A landscape with many valleys, sampled at points; each row gives a point and its height.
A ball rolls from a point to the lowest of its 2 nearest points, and stops where none of them is lower. Distance is the straight distance between rows; heights are no part of it.
J_790 height 433: [ 16 -25  -6  33  -9  -7  34  21 -14  24   4 -22 -11 -18  10  -3   7 -36
 -17 -15  29 -15]
J_331 height 63: [ 41   4 -32  -9 -22  -5 -19 -14   1   3  25  57 -32  22  -4 -18  -5  16
  21  36 -37   4]
J_550 height 542: [  2  51  25   9  22  11  -9  22  35 -17  -8 -19   7   7  -5 -30  -6  -9
   3   2  -4   2]
J_635 height 622: [ 33  36  -7  -7 -18  35   1 -13  12 -18  25  32  -5  -7 -18  18   2  12
  10   8 -55  34]
J_794 height 525: [ -3   7   2   5  17   3   2  -8   6  18   4  36  16 -38  11 -11  15   5
 -26   9 -25 -16]
J_59 height 477: [-10 -21  14  45  -1  -2  14  12 -18  14 -15 -20   0   4  -7 -36   0 -32
 -26 -21  33  -4]
J_880 height 710: [ 10 -21  -4  18   8 -29 -20  14  34  12 -20 -35   9   7 -17   2 -32  15
  -3 -12  34 -12]
J_980 height 239: [-15  33  28  -3  12  -4   7  17   0  -7 -22 -13  13  30  -3 -21 -22 -20
  11  21  34 -23]
J_20 height 464: [ 15  15  11 -38   5 -10  26 -48 -12  42  23  18  -9   1  -5   2 -17  18
 -18   2 -10  26]
J_614 height 697: [  1 -21  -5  15   6 -40 -18  10  -4   1 -21 -35  26   0   3  -3 -21   0
  20 -22   9 -14]
J_337 height 602: [  8  14 -32 -26  -9  15  13   8   9 -11 -37  21  -6   8   9   2  37 -10
  28  -1   2  19]
J_488 height 613: [ 15  19  -4 -27  -9   8   0 -23  -3  34  23  13  20  -7   5  12 -10  28
  17  10 -54  13]
J_797 height 409: [  7   9 -24  -5 -25  40  27  -3 -18   3 -20   1  -8 -19   3  -3   9  43
  -8  -8  -8   0]
J_877 height 404: [-44   3  34  37   2  -8  -3  22  16 -15  23 -23   0  12 -19 -12  -3  -5
  -8 -24  11 -17]
J_250 height 422: [  2 -21  11  17  15 -12  11 -10  11 -21 -17  19   6 -10  -6  36 -22  -2
 -27  19  12 -13]
J_285 height 297: [  8  32 -22  15 -13   2 -12  21 -24 -16 -26  -6 -17  16   1 -40   0 -19
  34   7  -4 -10]
J_208 height 384: [-23 -20  29 -18  -5   9   0  -1  -2 -15   4  16   8 -13   2  51 -31   8
 -17  18 -13 -21]
J_695 height 177: [ 15   8 -45  -5 -16  -3 -30   3   4  15   6  36 -25  -9  -7 -22  15   7
  19   9 -18 -11]
J_259 height 344: [-12 -27   0  -2  -7  27  15  -6   6  11 -21 -13  19 -17  23  34   4  20
   0  -3 -20  16]
J_781 height 238: [ -2 -31   7 -34 -17 -25  -2  12  -5   2  37  -5  16 -21   2  37   2  11
 -25 -37 -12  -4]
J_144 height 378: [ -4 -19  13 -42 -16  19  15  -4  -3  28  24  -3  -5  -9  10  25  28  -6
 -22  -9  16  -5]
J_107 height 503: [  2  -2 -16 -21  16 -19   9 -35  -9  13  29  15 -10 -19   7  -6   5  39
 -26   4   2  11]
J_536 height 780: [ 45  20 -26   1  23  -4  11   1   4 -22   1  31   2  -8   2   0   4 -19
  14  24  -4  19]
J_440 height 413: [-15 -10  31  29 -15 -27   6   7 -27 -14 -16  -7  10  30 -14 -37   8 -18
  23 -33  18  -6]
J_271 height 561: [  8  -2 -53   0  26 -17 -14   0  21  -4 -17   1   9  20  16 -14  22   8
  29  16   5  21]
J_165 height 444: [  6  32  16  22  13  -2  -6 -11  -7  -4   9 -23 -24  -5  19 -18  -2  -9
  13  24  -2 -27]
J_888 height 628: [ -8 -36  16  15 -13  -8   8   4   2  -6 -32 -30 -24   8  23   7   0  -6
 -30 -14  13   0]
J_699 height 299: [-19 -41  14  -5  16 -30   5  13  -4 -27  25 -17   5 -15  11  25  13   1
 -16 -38   6   7]
J_711 height 722: [  0 -41  26  13   3 -19 -17  10  38   0  -1 -23 -14   8  -2  24 -15  21
  -1  -5  23 -20]
J_263 height 519: [-10   1  13  14  22  -8   0   2   4  17 -38 -13  11  -5  -3 -24  11 -49
 -18 -25  36  13]
J_976 height 343: [-28 -15   4 -15 -19   9 -17   1 -10   0  -8   6  23  -3   3  35  -2   3
  17  11 -27 -31]
J_244 height 331: [  9  -8 -14   0 -22 -13  18 -19   4  34  22  12   2 -28  -2  19   8  -9
 -29 -18 -21   0]
J_669 height 249: [-16  -7  40  -8  10 -17   8  23 -20   0  -7 -28  14  19  17  -9 -19 -33
   0   2  29 -24]
J_171 height 320: [-25 -10 -25 -25 -14  10  33   3  -7  28   9  22   8 -12  -2   8  18  30
  23 -21  10  -2]
J_688 height 536: [ -1 -13 -44   8  23 -16   0 -17   4  10  -2   2   9  -9  13 -10  11  31
  -7   4   9  13]
J_985 height 497: [ -4  13  22   3  39  -6 -15   2  -7  -6 -45   5  32  -3  -1 -29   8 -37
  19  -8   6  11]
J_917 height 506: [-11  45  45  22  -8  14   2   6  26   3  -7 -30  -4  10 -11 -54   0   2
   6 -29   4  20]
J_169 height 797: [ 32  27 -37  -8   3   3 -15  25  16 -39 -18  24 -35  35   1 -24 -11 -18
  15  24  15  10]
J_678 height 154: [  0   4 -11   0   3 -18   9   4 -30  -9   4 -36   1  17  12 -12  -4 -19
 -25   2  32 -17]
J_867 height 586: [  4  14 -11  12  27  -4 -12 -22  -1 -31 -40  -4 -24   0  17  -5   5  -4
   8  14   7  18]
J_736 height 683: [  1 -50  39  22  14 -46   4  21   5  -7 -12 -33  16  18   9   4 -31 -12
  12 -11  16  -1]
J_352 height 577: [ 26  17 -28 -46  17  11  -1   8  14   4   9  60  -1   0   9 -18 -25   5
  -4  24 -26  35]
J_345 height 667: [  5 -53  58  26  -2 -18  -9  32  -5  -4  12 -47  -7  23   0  -8 -20 -22
  -8  -6  10  14]
J_231 height 734: [-16 -49  13   6   0 -15   6  23   8 -13   9 -12 -26  -2 -10  45 -20 -11
  13  -4  41  -3]
J_480 height 758: [ 14 -23   6  -3  16  15   5   4  -6  -8   6 -11  27   0 -17  25  10  -8
 -11  -1  42  -8]
J_188 height 382: [-25 -21  -9 -10 -27  41  28 -11 -14  14 -25   7  12 -10   0  17 -12  38
 -23  -1 -10  13]
J_827 height 566: [ 22  37  -5   7  35  22 -26   4  15 -33 -19 -12 -11  -3   3 -23  -6  -7
  17  16  -2  29]
J_768 height 427: [-17   4  13 -27 -34   4  24  -6 -11  45  11  36  16  -2 -23   5  -6  16
   1 -29 -39   1]
J_495 height 648: [-16 -49  38  34 -10  -3  -7  16   7   9 -17 -49  -9  29  18 -14 -17  -3
 -29   4   3  -3]
J_717 height 369: [-17  -5 -16  -4 -18  27   3  -2 -18   1 -23  13 -14 -17  -5   5  31  23
  16 -22  14 -12]
J_585 height 770: [ 32  11  -6   1  14  14  20   0 -12  -7 -12  10  19  -9  -7   7  16 -12
  -1   9  16  -5]
J_853 height 353: [-33 -13  19  25   0   8   3  22   0  -1  21 -30  -9  -9   5  13  -8  -4
 -15  -1  12 -26]
J_140 height 804: [ 11  36  -8 -16  23 -18 -18  36  35 -33   2  24 -22  32   9 -29  -7 -26
   5  26   1  -3]
J_292 height 555: [ 12  15  -6 -12  22   7   2 -11  27  17  12  53 -12 -32   6 -10  -3  11
  -9  24 -25  15]
J_975 height 295: [-14   5  -6  -2  -8  -9 -22   7 -10 -17 -16 -16   6  -5  18   6  10  19
  21 -10 -33 -20]
J_547 height 352: [-13   4 -11   4  -7  23   5 -19  -9 -13  18  13   3   1 -24  19   0  24
 -24  20  10  -8]
J_967 height 294: [-17 -23  -5  13 -14  24   5   0 -31 -36  -6 -19   2   3 -14  27 -29  12
 -33  17  20  -2]
J_452 height 290: [-14 -20  18  29  12  21  15   9  15  -4  -7 -15   5 -28   9  30   0  -1
   3 -13   3   4]
J_50 height 583: [ -4   3 -41 -29   4   0  -8 -15  12   0   0  16   2  12  13  -1  47   9
  30  -6 -12  31]
J_581 height 432: [ -1 -23  19 -24  -3  22  25 -16  -7  52  46   6   7 -14 -11  10   6  28
 -17 -19   0  14]
J_88 height 426: [ -7  14  -3 -48 -23  14  20 -31  10  42  10  11 -13   3   4  18   0  13
 -23   9   0   6]
J_273 height 159: [ -1 -47 -10 -24 -14 -13 -34  -1  -5  26   5 -12  28 -27   2  32  -2   3
 -16 -26 -11  -5]
J_351 height 241: [ -5  22 -17   2 -19  -6 -13   9 -19 -19 -27   4 -16  14  26  -9   8  -1
  45  14 -34 -20]
J_98 height 587: [ 23  30  -7  12  19  19 -34 -17  14 -24  -3 -31 -10 -22  -7  15 -13  17
  13  12  -8   9]
J_289 height 255: [ 16 -28 -24  -3  -3 -14 -14  -7   4  35  17  -1  28 -24 -12  16  12 -16
 -37 -14   8  -5]
J_2 height 631: [ 18  30  -4  -8 -22  30 -13 -14   2  22  24  31  -2   3 -24 -10 -16  28
  16   6 -76  33]
J_640 height 157: [ -4  29   5   9   3   2   8  16  -5 -27 -10 -14  22  47   4  -6   4 -22
  -8  32   3 -18]
J_582 height 387: [-22  -5  -3  -9 -29  -2   6  -7 -13  16  22  40  25  -5 -14  28   0   3
  14  -2 -40 -14]
J_53 height 242: [ 19  14 -32 -32  -8 -12  -7 -14 -34   1   2 -22  -4  -3  13  -9  14  -4
 -22  -4  23 -14]
J_412 height 258: [ -4   2 -37 -21 -10  -8  -3 -11  -8  23  19  46  -2  -8 -17 -12  17  36
  40  -7 -14   2]
J_963 height 607: [-13 -12  -7  13  -9 -10  -1 -27 -24 -23 -33  -9 -30  12  20   5   3  -9
 -21  15   7  -3]
J_343 height 606: [ 33  28 -22   1  -3  17 -25 -14   3 -35  12   4 -10 -28 -15  17   0  23
  14  -8 -35  28]
J_404 height 790: [ 46  -2 -47 -14  24   8 -17  11  12 -25   3  42 -18   8   6 -18 -13  -1
  28  32   9  25]
J_529 height 391: [ -3   2 -19  29  -6 -12  33  15  16  13   6   1  -4 -24   5   4  13 -15
 -19 -13   1 -15]
J_214 height 388: [ 22  -2  42  12  16  -1  -6 -20  -7  -4  16 -23 -23   5   4  -3  22 -19
  -2   4  28 -24]
J_696 height 465: [-21   5  22 -30 -22   3  26 -24 -24  45  43  16 -13   8 -33   9  -2  18
   4 -38 -15  13]
J_627 height 461: [-25  -1  13  35  22 -10 -10   5  -3 -25 -34  10   8   0 -14 -23  13 -16
  22 -19  14   1]
J_471 height 458: [-42  25  35  34 -15 -15   2   4  15  -3  11 -29   8  11 -14 -43  -7 -24
  -7 -38   6  18]
J_959 height 399: [ -1  29 -34   0  -2  29   3   8  19  -8  20  25  17   8 -26   2  20   7
  -8  28   7  -7]
J_637 height 237: [ -1 -11   6  10 -17  22  10   6 -12 -30  -2 -28  15  39  -2  23   2   0
 -26  23   8 -11]
J_157 height 746: [ -4 -31  34   9   6   1   0  27  10 -24  -6 -20  16  14 -15  37 -15 -35
  -2   3  36   0]
J_139 height 485: [ -3  26  40  27  13 -25 -20 -17  17  -7   8 -31 -21  14  -2 -11 -18 -16
  30   4   5 -10]
J_342 height 355: [  1  31  14  15 -29 -13   0  19 -15  -4 -31   6  -3  31 -18 -59  -3 -26
  26 -10  15  -9]
J_84 height 594: [ 10  28 -28 -42  23   7 -15 -16  13  20  32  29  17  -6  11  -7 -25  19
  11  25 -44  44]
J_615 height 484: [  0  15  11  19  25   2 -19 -14   5  13   6  13  -8 -33  21  -4   5  -2
  21  31 -24 -29]
J_48 height 318: [  9   5   8 -23  -7   7   3 -17 -15   8  21 -13 -24  -5  15  -2  34   2
 -15  -2  12 -28]

For each start below, name the point where the ball stops.
J_140: J_452
J_50: J_678
J_169: J_827
J_2: J_165
J_263: J_273
J_711: J_827
